Points, in no order, along strands that fork and pass close to each other.
Two points are linked if the straight distance between their rows is under 79.7. Some points are linked to none.
Z748: [ 21  28  58   2  24 -20  19  22 -11 -24  30  10 -21  80 -44 -31  15 -25
  -8   1  37  23 -19   4  45  31 -20 -32  24 -12 -19  -8]
Z935: [  5  24  -2  48  39 -18  20 -45  11 -13 -28 -27   1  47 -42 -13 -25  -2
   4 -24  -1   7 -26  23  27  29 -20 -20 -16 -39   4 -11]
Z68: [ -7 -27  -3  -1 -11  -5  42 -54  13  44 -26  17  36 -23  -8   8   5  32
  22 -18 -62   4   9 -20  21  34 -21  -7  13  30  18 -34]
Z489: [ -7 -11 -33  15  -8 -15  11 -46   3  20 -30 -17  26 -31  31  24 -10  29
  19 -24 -28  -4   6   1   4  -2 -15  27 -18 -31  10   2]
Z304: [ -9  13  27  -8 -16 -13 -38 -33 -21   1  28  50  19 -14  -2  26  12  -9
 -40  -4 -34  18 -19  41  33  -3 -37 -20  15  28 -59 -21]
Z24: [ 18 -18   6  -3 -11 -34  19  15   6 -12  51  -1   8 -12  28  15  43  17
   2   3  24  18  -7  12  16 -14 -42  30 -18 -54  -5  -5]
Z509: [ 33  12  40  -5  16   5  36  50  -7 -18  32 -10 -21  68 -30 -30   1 -13
   3  26  64  16   1 -14  14  16   8 -11  10 -26   0  19]
Z951: [ 20 -29  28  13  -5  -1  56   4   4  38 -29 -26  30  38  -4  10 -24  17
  35   2   1  32  28 -29  -7  38  -2  30  18 -19  19  13]
Z394: [ 35   4  41  10  16 -13  36  44  -4  -4  30 -11  -6  65 -31 -24   8  -8
   0  14  53  30  -4  -4  25  21 -15  -3   8 -37  -2  10]
Z533: [  9  27  -1  37  20 -21 -12 -30   2 -20 -23 -20  -4  42 -20 -12 -26   0
   4 -14  15   0 -20  25  29  17 -12  -5   2 -45  -8  14]
Z442: [ 14  11  14 -11  18  15  16  49   5 -28  33   8 -41  30 -27 -38   6 -28
 -13  39  37 -24 -10 -18  -4   4  32 -39   5  30  13   0]
Z199: [-17  25 -58  48  58  -4  -6  -9  36  -9 -38 -16 -25   7 -14 -32   6 -26
 -11  -5  -2 -53 -34  29   1  -5  23 -33 -18  -5  40 -27]
Z76: [-37  -4 -38 -22 -19   4 -25 -45  -1  21 -33   9  17 -61  36  30  -6  32
  17 -25 -60 -22  20 -10 -11 -15  -1  27   3  13   5  -7]
Z784: [-28 -23 -26 -42 -10  17  -6  12   4  29 -17  20  -3 -45   2   0  13   4
  20   1 -47 -23  35 -38 -31   2  33  -7   5  64  26 -20]
Z240: [ 21 -22  33  -3  -4 -28  30  24   2   4  41   5   9   8  -3  -4  34   1
   4  15  11  20  -4  -2  17  14 -31   4   1 -14  -3  -5]
Z870: [ 17 -18  47   4 -21   8  31  13  -9  34 -37 -17  26  43 -12  12 -42  12
  32  -1   6  46  28 -27  -7  40  -1  22  32  -5   3  28]
Z886: [-20  -7 -26  50  73  10  62  39  39  26 -10 -14   4  22 -26 -48  31 -33
   0  -7   4 -28 -20   8 -21  21  19 -23   2  11  66 -14]
Z955: [ 14 -18  40   3 -47 -10  15 -25 -10  17  -3  -4  21   4  22  22 -11  20
  11 -15  -1  52  28  -4  -4  12 -34  31  25 -26 -34  27]
Z548: [-11  26  14 -13  -4  -1 -49 -16 -13 -21  -4  29  -8 -12 -13  -2   0 -15
 -26   6 -19 -15 -18  21  20   1   3 -26   9  41 -36 -12]
Z970: [-15 -20  44 -37 -43   9   6 -31  -3  12  37  44  18 -38  23  43  20  19
  -7  -1 -37  40  27   0  -2 -17 -33  21  35  12 -52 -23]
Z836: [ 16  31 -16   2   2   7 -40  15  -2 -58  -4 -13 -42  16  15 -13 -19 -24
   0  18  43 -20  13   9   0 -20  43  -7 -13 -10   0  25]
Z519: [-21   8 -22  59  76   1  58   7  42  12 -21 -22  -2  34 -40 -40   8 -30
  -7 -22   4 -23 -30  19  -9  25   5 -32 -16 -11  57 -24]
Z805: [ -4  16 -57  24  44 -27  -5  23  16   0  32   1  -4 -38  34   1  50  -8
 -17  -4   4 -45 -57  33   7 -38 -37   6 -49 -35  13 -24]
Z799: [-17  -1  18 -28 -27   6 -18 -17 -15 -14  42  23  11 -46  46  44  23  27
  -6   1 -15  25  14  -2 -12 -43 -31  43   6 -26 -43  -5]
Z705: [-14  13 -78  35  51   0 -10  45  26  -8   7  -6 -13 -39  23 -22  38 -19
 -14   4  27 -59 -47  27 -19 -38  11  -4 -42 -20  28 -12]
Z363: [ -7  34 -45  45  56 -20 -12 -10  26 -19 -16 -14 -24   7  -8 -28   6 -22
 -17   0   8 -50 -44  36  21 -10  -2 -30 -23 -27  16 -20]
Z991: [  8 -12 -16  20  38   5  33  50  22   5  -3 -25  -5  23 -14 -25   0 -18
   6  15  38  -7  -4  -2 -13   9  22   8 -15 -25  27  13]
Z998: [-12   7 -71  24  42  14 -10  53  29 -18   2  -6 -23 -34  16 -25  27 -20
 -10   9  40 -52 -32  15 -30 -36  34 -12 -34  -8  37  -5]
Z604: [  6  -6  -6  17 -26 -26  -5 -35  -3   3  -4 -10  24 -22  47  34   4  32
  12 -25  -2  21  -2  15   6 -12 -43  43 -10 -62 -17  18]
Z600: [  9   5  -8  37   0 -18  -7 -36  -5   2 -25 -30  17  14  -3   0 -26  14
   4 -14   4  14  -6  20  15  11 -16  16  -8 -43  -8  22]
Z775: [ -6  11  21 -26 -32   9 -32 -16 -35 -16  56  21   4 -30  32  38  12  11
 -29  -1   4  33   1  16 -13 -34 -27  19   6 -19 -55   0]
Z625: [-13   4   8  -3   2 -28 -28 -27  -7   9  18  36  17 -27  10  23  20   4
 -19  -8 -42  -3 -27  30  31 -14 -43 -16  -6  20 -28 -19]
Z332: [ 14 -16  16  17 -39 -21   9 -40  -8  12 -10 -14  26  -4  25  25 -13  28
  14 -20  -6  40  13   6  11   7 -42  33  12 -43 -24  26]
Z655: [-17  -8 -10  13  34 -14   8 -24   9  33 -20  14   8  -7 -34 -12  15  -7
   1  -2 -64 -16 -24  -4  23  27 -12 -44  -1  50  20 -37]
Z159: [ 21  36  10   2   1   6 -52  -4  -8 -51 -19  -8 -43  23   9  -4 -32 -37
   0   6  18  -8  27  -2  -1 -12  57 -16   4  23  -4  17]
Z137: [ 36  -4  40  26  15 -24  40  26   0   7  18 -22   9  67 -26 -16   2  -2
   7   5  38  37  -7   5  25  27 -26  13   7 -48   3  10]
Z837: [-26   6 -50  31  47  15  11  -7  27  29 -45  -8  -8   0 -34 -33   1 -20
  -2  -5 -35 -36 -13   0 -15  19  32 -34  -3  36  55 -31]
Z680: [ 16 -17  46 -12 -36 -11  11  -3 -19   7  28   8  14   3  11  12  15  10
  -1  -1   9  45  17   1   6   5 -36  19  17 -11 -31  14]
Z326: [ -1 -20 -30  26  37   1  43  27  29  25 -20 -28  11  15  -4 -21   0 -14
  10   4   9 -12   2  -3 -18  16  23   9 -18 -20  39   3]
Z644: [ -3   7 -23  37  25 -20   8 -54   2  15 -25 -14  21 -15 -10   4   6  16
   8 -10 -41  -2 -21  23  27  11 -27 -13 -28 -11  12 -19]
Z459: [ -7  46  -8   1 -26   3 -67 -40 -21 -24 -19  11   0 -19  25  22 -21  -3
 -28 -17  -3  -2 -19  38  14 -16 -15   9  -1  -9 -46  16]
Z144: [ 10  35  29  27  28 -35   3 -27  -3 -30   9  -1 -21  71 -40 -25   1 -17
  -7 -18  14  11 -32  23  52  30 -30 -38  15 -28 -18  -8]
Z524: [  4   1   3  36  36 -38  10 -25  12  11  15   6  11   3 -25  -5  25  -1
 -10   3 -34  -1 -41  29  43  11 -41 -32 -13  -4   7 -31]
Z73: [-19  -8  30 -32 -35  33 -33 -15 -14  28 -29  22  12 -16 -22  10 -17  -8
  -4  -1 -52  11  32 -24 -19  22  23 -15  36  94 -14 -14]
Z544: [ -3  -7  38 -34 -10  29   5  37 -11  13  -6  16 -10  12 -42 -13  -8 -19
   0  25 -11  -6  16 -43 -18  24  33 -34  17  84   9 -16]
Z854: [ 30  -8  46  25 -13 -20  31  -3  -9  17  -4 -19  19  54 -13  -1 -16  11
  13  -5  17  53   3   1  18  32 -28  19  21 -42 -13  23]
Z89: [-11  23  21  -8 -19   3 -48 -35 -24  -5   1  40  10 -12   0  16  -1 -12
 -39  -6 -25   6 -17  32  22   1 -17 -18  20  31 -59 -11]
Z674: [  3  29 -51  30  42 -36 -21  16  14 -13  28  -1  -5 -19  22 -11  35  -7
 -22  -1  14 -40 -61  45  23 -30 -38  -4 -46 -44   3 -18]
Z918: [-15 -14 -30   0  -2   6  25 -61   9  43 -41   6  32 -31  -5   4  -7  31
  25 -21 -67  -7  20 -21   9  38  -4  -7   5  38  31 -28]
Z851: [ -7 -19  -6  -4 -16 -13  -3 -15  -5  17 -19  -9  16 -26  21  16  -4  17
  12 -13 -18   3  14 -10  -5  -2  -7  22  -1  -6  -8  13]
Z237: [ -1 -26  56 -34 -24   3  27   2  -9  30   8  31  22   0 -17   7  13   1
  10   8 -40  21  25 -35  -2  32 -14 -12  37  66 -17 -19]
Z547: [ -7  -3 -31  34  32 -13  33 -44  15  28 -22 -14  24 -17  -3  -4  15   9
   9 -11 -40 -11 -13   8  18  17 -17 -14 -26  -5  31 -27]
Z455: [ 30   3 -14   7  27  16   6  43  22 -42  -9 -29 -36  54  -1 -20 -33 -22
  15  24  70   0  16  -3 -10  -2  48   8  -5 -33  19  32]
Z542: [ 20  -1  41 -42 -33  27   3  29 -34 -31  58   0 -26  40  -2  -8 -16  -9
 -32  32  56  -4   6 -18 -21  -6  37  -7  28  20 -14  21]
Z498: [  6   7  25 -38 -31  25 -32  -8 -46 -23  60  26 -11   0   3  14   3  -7
 -45  16  23  12  -5  11  -5 -11   4 -17  24  18 -60 -12]
Z123: [-27 -24 -28 -36  -8   3  15   6   9  29 -14  13   5 -48  15   9  20  12
  18  -6 -34 -19  25 -33 -23  -3  17  12   4  28  18 -17]
Z347: [  8 -21  -7 -33  -7  23   6  61  -1 -19  55  -3 -41  -2   2 -19   0 -12
 -21  36  49 -32  -6 -27 -43 -31  44 -13  -8  16  26  20]
Z193: [ 15  -4 -35  11  33  -9  20  62  11 -17  73  -7 -14 -20  16 -18  45 -12
 -19  19  60 -21 -37   9 -12 -27 -10  -9 -39 -49  20   3]
Z582: [ -3 -12  20   8 -23 -19   2 -59  -5  22  -8  24  26 -20  10  26   5  20
  -1 -16 -51  21  -2  14  25   9 -44  -8  15  13 -25  -7]
Z555: [ 15   5  41 -22 -27  18  -5  16 -28 -20  27   6 -10  19 -12  -8 -10  -4
 -19  22  32  15  12  -8  -8   4  15  -4  17  19 -30  11]
Z39: [ -7  18  20 -12   1   1 -34   3  -4 -17  -6  22 -17   6 -24 -20  -1 -22
 -16  13 -11 -20  -8   0  14   9  16 -32   9  51 -17 -14]
Z366: [  6  29  15  -7  -5   9 -43  -2  -3 -37 -16   6 -31  15  -7  -9 -16 -32
  -6  15   4 -15  12  -4   3   2  43 -23  15  39  -8   0]
Z852: [-23   7  11   3  18   2 -12 -19   5  24 -39  16  -1  13 -48 -18 -10  -8
  -2  -1 -60 -12 -11 -13  16  32   7 -44  14  67   9 -27]
Z758: [  1 -36 -25  -3  -2  -5  49   6  21  27 -22 -22  26  -9  23   9  -1  11
  28 -10   3  -5  29 -21 -18   8  14  41  -7 -30  26   7]
Z785: [-10 -14 -28  34  54  15  58  35  36  32 -22 -20   7  24 -18 -34  14 -26
   8   1   3 -18  -7  -6 -25  23  29  -2  -4   8  60  -4]
Z482: [-30 -15 -75  -8   9  11  14   3  24  25 -25 -12   9 -56  38   9  12  14
  21 -17 -16 -33  23 -13 -41 -14  39  40 -17 -16  50  -5]
Z647: [ 18   6  56 -16 -50  28   0   2 -31   2  -7  -3   3  32  -7   5 -33  -2
  -4   8  27  52  35  -9 -16  21   6  16  36   4 -41  34]
Z475: [ -1   3 -64  10  27  19 -18  53  25 -29   5  -9 -38 -34  20 -19  14 -18
  -7  16  51 -50 -19   0 -39 -48  52 -10 -35  -2  35   5]
Z314: [ 29   0  57  21 -22 -25  17 -11 -17  10  17   3  14  53 -21  -4  12   5
  -6  -4   8  59  -6  19  35  26 -50   2  28 -34 -22  11]
Z607: [ 17  18  25 -16 -26  -4 -26  -3 -33 -28  64  15   7   7  22  10  28   1
 -35  -4  43  32 -20  32  22 -23 -36   2  -3 -42 -46   5]
Z712: [-12   2  14 -34 -20  31 -36   8  -4  17 -33  24  -5 -13 -30  -7 -17 -17
   2   4 -42 -13  23 -30 -18  12  47 -28  18 106   9 -27]
Z733: [ 28  13  34 -17  12  13  30  50 -13 -33  50  -5 -32  61 -20 -30   0 -18
  -9  37  73  -2  -1 -17   6   5  16 -20  10  -9   3  20]
Z202: [-45  10 -26 -27  -3   1 -55 -23 -10  12 -16  42  12 -57  11  30   8  -2
 -14 -14 -71 -35 -12  15   4 -23  -5 -18  -8  68 -18 -28]
Z189: [ 19 -18  38 -42 -43  34   8  36 -29 -17  35 -11 -18  28   4   2 -37   7
 -12  27  53  13  26 -27 -48 -14  38  13  22  11  -6  37]
Z147: [  4 -23  49 -31 -30  23  31  25 -16  31 -14   1  14   9  -8   8 -19   3
  25  15  -6  26  42 -51 -32  29  17   9  29  46   3  10]
Z639: [-32 -19 -21 -44 -29  29 -29   2 -10   8 -15   1  -7 -57  24  23  -7  16
  15  -5 -30  -8  45 -34 -49 -27  40  24  -1  36  15   1]
Z92: [-43   2 -35 -32 -19  15 -40 -19 -10   3 -25   6   6 -66  46  38   0  27
  15 -18 -45 -14  23 -13 -25 -38   5  40  -5   7  -2   1]
Z859: [-26 -15 -13 -41 -12  21 -23  15  -1  28 -22  21  -8 -35 -16  -8   4 -10
   6   5 -48 -20  25 -32 -23   6  38 -25   6  95  27 -23]
Z957: [  9   1 -39  10  33 -19  15  54  11 -20  77  -2 -11 -28  36  -6  60  -5
 -12  13  48 -22 -43  13  -7 -38 -26   8 -49 -60  16  -8]
Z18: [  9   8  23 -24 -30   2 -20  -3 -37 -25  83  15   7  -7  32  27  30   9
 -35   0  34  44  -4  24   1 -37 -42  15   2 -40 -48   4]
Z82: [ 23  16  17  -9  32  11  21  56  -7 -53  60  -6 -56  71 -11 -37  12 -42
 -14  43  71 -15  -3 -13  10   4  22 -46   7  -5  14  17]
Z652: [ 28   0  22   7 -21   6   7  14 -14  -9 -19 -25   5  47  -2  -3 -38  10
  16   1  50  40  25  -2  -2  12   4  35  13 -46 -19  52]
Z133: [ 11   5 -24  -2 -11  18 -37  17  12 -17 -46 -17 -18  -8   5  -7 -42 -10
  15  -5  14 -13  29 -14 -18 -23  64   9 -10  15  22  22]
Z214: [ -1 -33  22 -41 -25  19  23  38 -15   4  26  -5  -8 -11   5   7  -5  10
   7  19  13  -1  32 -41 -48  -9  23  10   4  21   9  20]
Z128: [  2  25 -37  38   5   5 -40 -50   9 -20 -64 -33 -13   9  -5   4 -53   3
  13 -22  -6 -16  -2  21   8   0  28   6 -12 -23  11  17]
Z243: [-36  15 -29 -19 -18  10 -51 -23 -18 -12 -10   4   9 -63  51  42  -4  19
  -1 -20 -34 -12   6   6 -21 -47 -13  46 -15  -3 -24   9]
Z557: [-11  38   7  -1 -29   7 -64 -52 -20  -9 -20  23  -1 -18   9  21 -20  -8
 -35 -11 -23   3 -12  39  19  -1 -15  -9  18  18 -58   1]
Z569: [-11  32 -19  39  -2   4 -37 -77 -10  -5 -64 -12   7 -13 -17  15 -35  16
   5 -25 -38   2 -11  27  18  14 -17 -16 -11  -6 -13  11]
Z617: [-26 -20 -49 -21  -3   3  17   1  16  25 -16   3   9 -54  27   8  17  17
  20 -10 -26 -28  19 -25 -21 -12  21  28  -6   2  26 -15]
Z328: [-16 -25 -62   9  11   5  38   4  31  29 -36 -26  18 -23  33   0  -3   6
  23 -12  -1 -18  27  -6 -32   0  37  40 -20 -24  49  11]
Z683: [  6  35 -33  32  39 -32 -24   1  14 -17   6 -12 -12   7   4 -21  12 -10
 -17   3  20 -34 -48  41  35 -16 -24 -13 -30 -49   0  -7]
Z113: [  7 -30  41 -31 -16  15  37  38 -13  21   9   2   5   8 -15   4  -4   1
  18  22   5  15  30 -45 -28  19  12   1  13  37   6   6]
Z913: [  8  -1 -35  13  -1  15 -29   0  19  -3 -61 -33  -8   4   0  -4 -51   0
  19 -13   9 -10  22  -6 -15  -8  54  21  -5  -2  25  24]
Z875: [-26  -4   5 -35  11  11 -27  12  -1   8   5  43  -1 -31 -30 -13  16 -23
 -19  17 -47 -32 -10  -4   6   1  17 -52   4 100  -8 -37]
Z605: [  5  -8  39   6 -13 -15  -1 -26 -13  24  -5  17  23  10 -16   3   0   5
  -5  -5 -34  24  -2   2  24  26 -33 -13  19  24 -23  -2]
Z393: [  0   4 -44  -5  22 -13  -1  38   7 -26  63   2  -7 -46  49  19  50   6
  -1   8  19 -22 -30   3 -15 -60 -34  33 -50 -59   6  -6]
Z650: [-19 -33  42 -46 -44  15  23 -20   8  31   7  32  26 -37  11  25  14  29
  19 -10 -42  21  39 -35 -10   0 -12  20  40  35 -23 -19]
Z156: [-15  -2 -43  32  38  23  19   0  32  28 -57 -23  -5  20 -23 -24 -25 -16
  11 -11 -18 -15   5  -3 -22  17  45  -8  -9  15  59  -9]
Z263: [-22  -9 -51   0  -7  -7  18 -47  16  20 -23  -6  28 -55  44  29   4  44
  20 -31 -37 -20   5   1   0 -19 -11  45 -19 -36  21 -16]
Z981: [ 15 -16   9 -32 -20  31   2  44  -4 -19  19  -6 -33   8  -7  -8 -30  -8
  -4  31  39 -15  16 -35 -46 -19  58  -4  -2  32  24  22]
Z463: [-13 -19 -29 -34 -26  29 -27  20  -4   2 -22 -14 -15 -42  15  10 -24   8
  18  -5 -11 -11  46 -34 -53 -29  57  18 -12  31  27  17]
Z207: [ 18  -2 -25  26  48   8  29  59  27 -14  15 -18 -17  24 -12 -37  10 -28
  -3  22  64 -18 -13   7 -11  -2  22  -1 -15 -36  23  13]
Z235: [-14  -3  31   1  -1   5 -11 -25  -7  30 -39  16   9  17 -41  -9 -17  -2
   5  -3 -61   7   0 -17  12  38   0 -33  28  67   1 -15]
Z887: [ 21  13  13   6 -11 -28 -18   3 -17 -18  47   5  11  11  11   0  31   4
 -19  -1  26  22 -28  40  40 -12 -48   5 -12 -48 -25   7]
Z681: [ -2 -31  24 -45 -34  27  15  36 -25  -4  34 -17 -14  -7  13  12 -22  19
   1  23  27   6  41 -38 -62 -21  35  27  11   6   4  33]
Z485: [ -9  29 -20  13 -11 -12 -50 -38 -14  -9 -17   2  10 -26  27  20 -12  13
 -11 -19 -16  -8 -25  33  19 -18 -30  10 -18 -22 -24  15]
Z282: [-18 -19 -30  -9 -16  -6  17 -22  17  15 -10  -3  26 -53  41  31  12  48
  24 -22 -16  -7   9 -14  -6 -35 -14  67  -9 -56   5 -12]
Z590: [ 20  20  -3  -4  28   2   7  46  -3 -52  63  -6 -42  40  -3 -38  25 -27
 -20  34  75 -25 -19   4  18 -12  10 -37  -8 -25   4  13]
Z806: [  6 -10  55  -7 -12  -7   7  -3 -15  23  -5  15  17  19 -27  -4   2  -4
  -4   5 -29  27   5 -13  13  32 -17 -14  30  41 -20  -2]
Z688: [ -1  32 -21  39  -3   1 -40 -63  -5 -19 -61 -23  -5   4 -11   6 -46   7
  11 -21 -15  -5  -8  24  17   3   3  -5  -7 -21  -8  22]
Z401: [  6  22  38  -8  24   3   5  31   1 -27   9  10 -34  49 -41 -29   1 -31
  -4  22  17  -9  -6 -13  14  25  16 -39  18  33  -5 -10]
Z556: [ 12  36  54  -8  29  -4  16  31 -12 -38  20   5 -42  85 -38 -24  -1 -46
   1  12  35  10  -5 -10  25  38   9 -44  26  17 -10  -6]
Z815: [-26  23 -54  36  53   5 -16 -16  33  -1 -51  -8 -28  -1 -28 -32  -2 -28
  -7  -8 -28 -49 -27  10   2   2  35 -48 -10  31  42 -36]
Z856: [-21  24 -31 -14  -9  -2 -54   2 -20 -25  13   6  -1 -47  42  26   4  13
 -11 -10  -7 -17 -16  13 -14 -49 -17  33 -33 -17 -26   5]
Z352: [ 25  15  44  18 -13 -30  -5 -31 -16  -4  27  18  12  45 -27  -2  23   0
 -23  -8   3  47 -28  43  55  15 -57 -17  20 -28 -30  -1]
Z215: [ -9 -14  -9  -6 -21 -20   6 -21   9   2  11   5  19 -42  44  37  21  42
  13 -15 -15   7   0   0   4 -32 -38  53  -4 -50 -11  -8]
Z429: [  4 -38 -17 -19   6  15  49  47  13  22   2 -10   2 -13   4  -2   9   0
  26  11  15  -9  26 -41 -41   4  33  16  -6   8  29   5]
Z373: [-19  21 -27  58  67  -6  37 -23  36 -10 -41 -33  -7  37 -41 -31 -15 -24
  -1 -28   1 -18 -27  27   5  26  -3 -36 -30 -23  37 -26]
Z451: [ 22 -15  -1 -18 -12  28   0  42   6 -18  -9 -18 -25  15  -3 -10 -35  -6
  11  17  43  -3  22 -24 -36 -14  55   7  -5   9  20  28]
Z490: [-16  11 -67  11  41 -10 -13  38  15  -5  16   1 -11 -49  32  -3  40  -8
 -12   1  14 -48 -43  18 -16 -44 -10   6 -48 -22  13 -14]
Z206: [-10   7  -5 -11   1 -12 -30   4  -7  -2   6   6   4 -24   8   3   6   2
 -11   2  -4 -12 -11  11   6 -13 -10  -2 -18   5 -13  -1]
Z895: [ -8 -39   3 -18 -27  -7  50 -36  27  41  -7  32  35 -32  -6  14  23  43
  17 -18 -52   4   4 -16  22  16 -28  15  21  16  13 -44]
Z984: [-22 -12 -27  -1 -15  -2  -6 -58  -2  33 -42   3  26 -41  13  22 -15  31
  21 -27 -61  -5  18  -9   7  14 -10   2   4  21   7  -6]
Z398: [-10  20 -36  -8   3  -6 -38  26  -9 -27  23  -1  -9 -34  30   6  10   2
 -13   2  22 -26 -25  15 -10 -45  -7  21 -41 -31  -9   6]
Z399: [ 19  20 -32  15  27   5 -15  38  19 -46  -3 -22 -42  26   8 -21 -11 -21
   6  21  59 -24   0   6  -2 -15  39  -6 -21 -30  15  20]
Z865: [ 11 -31   2   9  -8  -9  49  -4  12  32 -21 -23  31  11  12   9 -11  20
  28  -7  -2  11  25 -24  -7  23  -2  39   4 -28  13  10]
Z862: [ 28   0  -1  -7   3  24  -2  44  12 -34 -15 -24 -29  36  -3 -13 -38 -11
  16  20  58   4  24 -16 -21  -7  56  11  -3  -9  17  33]
Z620: [-20  -8  31 -29 -40   8  -7 -28  -3   1  43  48  19 -45  39  51  32  30
 -10   0 -36  33  12   8   1 -39 -42  36  23 -13 -53 -23]
Z170: [ 13  -7  45  -6  -2 -29   2  15 -12  -9  79  45   9  17 -26   2  60 -12
 -30  19  -7  24 -34  44  61   6 -54 -36   5  16 -23 -29]
Z260: [  4  -6 -17 -18 -31  27 -36  17  -3 -15 -27 -24 -14 -24  15  11 -45   5
  12  -5  23  -2  35 -19 -40 -35  58  27 -12   9  10  33]
Z447: [ 13   0   5 -23   3  17   3  47  -6 -31  52   5 -40  12  -7 -27   3 -17
 -23  35  52 -26 -11 -13 -12 -16  30 -24  -8  10   9  13]
Z946: [-10 -17  39 -11 -46  -8   3 -51  -4  25  11  40  29 -27  24  39   9  14
  -7 -12 -44  40  13  12  17  -2 -51  10  30   7 -48 -10]
Z176: [ -6  -9  10  14  -2 -32  -3 -49  -2  14   5  32  26 -18  -1  21  17  15
  -3  -8 -56   6 -23  25  41   7 -50 -25   1  23 -12 -21]
Z938: [  6  15 -23  38   4 -18 -22 -53 -12   1 -25 -22  17 -12  15  15 -16  23
   2 -18 -13   3 -20  35  21  -4 -33  12 -25 -46 -13  18]
Z995: [ 17 -24  40 -21 -22 -15  22  20 -17  -2  46   9   9  -3   2   6  20  11
  -3   8  18  27  13 -11   2   3 -24   7   5  -3 -16   8]
Z638: [-16  -1  35 -16 -26  21 -26 -25 -14  26 -45  22  12   6 -32   2 -26  -7
  -3  -7 -58   9  19 -19   0  33  14 -24  37  85 -12 -11]
Z402: [ 23  17  30  13 -10 -33 -18 -13 -15 -14  38  13  10  33  -6  -5  29  -1
 -24  -5  22  34 -29  45  54  -2 -51 -10   1 -46 -29   3]
Z947: [  0 -11   2   9   1  12  11   9   4  29 -50 -20   7  31 -24  -6 -35   0
  24  -3 -15   7  18 -23 -10  30  29   7  13  16  26  12]
Z255: [ 16 -17   0  -6  -2 -19  12  32  -5 -12  41 -13   2  -9  21   2  18   9
   4   7  42  12  -1  -2  -5 -14 -16  25 -27 -52  -4  19]
Z646: [  2 -41  59 -41 -39   3  48   0   8  26  22  36  25 -15  -5  19  26  21
  15   3 -32  25  26 -35   2  14 -22   9  41  44 -13 -30]
Z822: [-22 -20  37 -39 -52  19  -1 -32 -10  30  -9  20  20 -34  20  30  -7  15
  13 -11 -40  30  47 -25 -23   3  -9  20  39  36 -38  -1]
Z827: [ 22  36  46  11  11 -30   3 -16 -14 -30  19   4 -15  87 -31 -20  13 -21
  -9 -15  36  32 -22  20  53  29 -32 -26  26 -36 -30   3]
Z477: [ -7 -17  -3  -4 -25  16  -5 -13  -5  31 -52 -14  15  -1  -4   8 -37  11
  26 -11 -32  11  36 -26 -15  23  20  15  15  32  12  18]
Z270: [ -2  -3 -20  22  20  16   5   0  21  14 -60 -28  -7  37 -30 -13 -38 -12
  18  -4 -10 -10  10  -9  -9  16  42  -1   2  11  39  -1]
Z339: [-11  19 -16  33  11 -12 -22 -75 -11  10 -47  -1  24 -25 -11  15 -14  21
   8 -22 -50   5 -16  27  29  12 -32 -22 -15   4  -9  -6]
Z664: [ -9 -17  27 -19 -36   0  -5 -18 -11  17 -10   5  19 -20  11  17  -6  11
   8  -9 -22  20  29 -15 -14   9 -11  16  21  18 -24  12]
Z348: [ 17   7 -47  16  29  13 -12  45  27 -38   5 -16 -42   2  15 -25  -4 -22
  -3  23  66 -35  -8   8 -19 -32  44  -6 -30 -28  25  18]
Z181: [ -9 -16 -24   9  25 -16  29 -17  17  39  -7   6  17 -20  -7  -6  27   0
   2   0 -42 -17 -16  -3  14  17 -13 -19  -5  21  26 -33]
Z986: [ 20 -29  16   1  -7 -35  34  20  12   0  50   8   8  -4  10  11  53   5
   6  12   9  11 -10   5  26   7 -43  14  -7 -32   4 -18]
Z513: [ 16   0  52 -31 -50  33  -6   1 -38  -4  21   3  -3  13  -6   8 -24   0
 -20  15  26  42  27  -7 -26   8   8   3  34  21 -48  17]
Z29: [ -7  12 -36 -14  10  -7 -25  35 -13 -36  56   1 -13 -35  36   8  23   8
 -14  11  37 -24 -29   5 -21 -53 -15  21 -47 -45  -2  10]
Z95: [ 14   2  60  -1 -29  17  17  12 -18  16 -31  -9  11  50 -17   3 -45   5
  19   2  18  54  28 -22  -8  35   1  17  38  -1 -15  33]
Z925: [ -3 -20  25 -24 -37  26   0  12 -17  24 -35  -8  12  -3  -6   9 -32   5
  24  -1 -15  19  46 -38 -33  17  28  12  25  50   4  14]
Z433: [  4  33  22  29  32 -33  -4 -42   0 -21   2   6 -13  46 -46 -23  -1  -9
 -12 -18  -9   4 -42  30  55  29 -36 -45   8 -12 -14 -21]
Z848: [  6  16 -42  29  -4  11 -42 -30  16 -16 -71 -41 -12   5  11   7 -64   7
  13 -19   5 -13  14   9   1 -14  44  20  -8 -23  17  33]
Z691: [ -1  14  -2  55  54 -13  45 -27  27   3 -24 -34   7  45 -49 -22 -11 -10
   5 -24  -4   2 -26  21  18  32 -19 -23 -26 -29  25 -28]
Z813: [ 20  -3 -33  22  39  -3  19  66  18 -17  55 -15 -15   5   5 -32  35 -18
 -14  21  74 -23 -27  14  -5 -18   4  -6 -31 -55  17  10]

A fork is a point with three links. Follow the links from the first point to the second and name the forks in between, in order.
Z650, Z557 -> Z582 Z89
Z600, Z548 -> Z89
Z674, Z159 -> Z399
Z625, Z851 -> Z582
Z455, Z938 -> Z399 Z89
Z39, Z646 -> Z89 Z582
Z485, Z451 -> Z89 Z399

Follow the links from the first point to the second, and from the first to the third. Name the last point that the two ways share.
Z451, Z490, Z366 -> Z399
Z805, Z451, Z89 -> Z399
Z582, Z691, Z399 -> Z89
Z402, Z625, Z646 -> Z582
Z600, Z176, Z475 -> Z89
Z806, Z39, Z775 -> Z582

A fork is a point with three links, a tip a point with one. Leave the first point through the second and follow the links. Name the first fork or tip that comes.
Z607, Z887 -> Z590
Z401, Z442 -> Z399
Z398, Z856 -> Z895
Z664, Z822 -> Z582
Z582, Z176 -> Z89
Z339, Z569 -> Z639
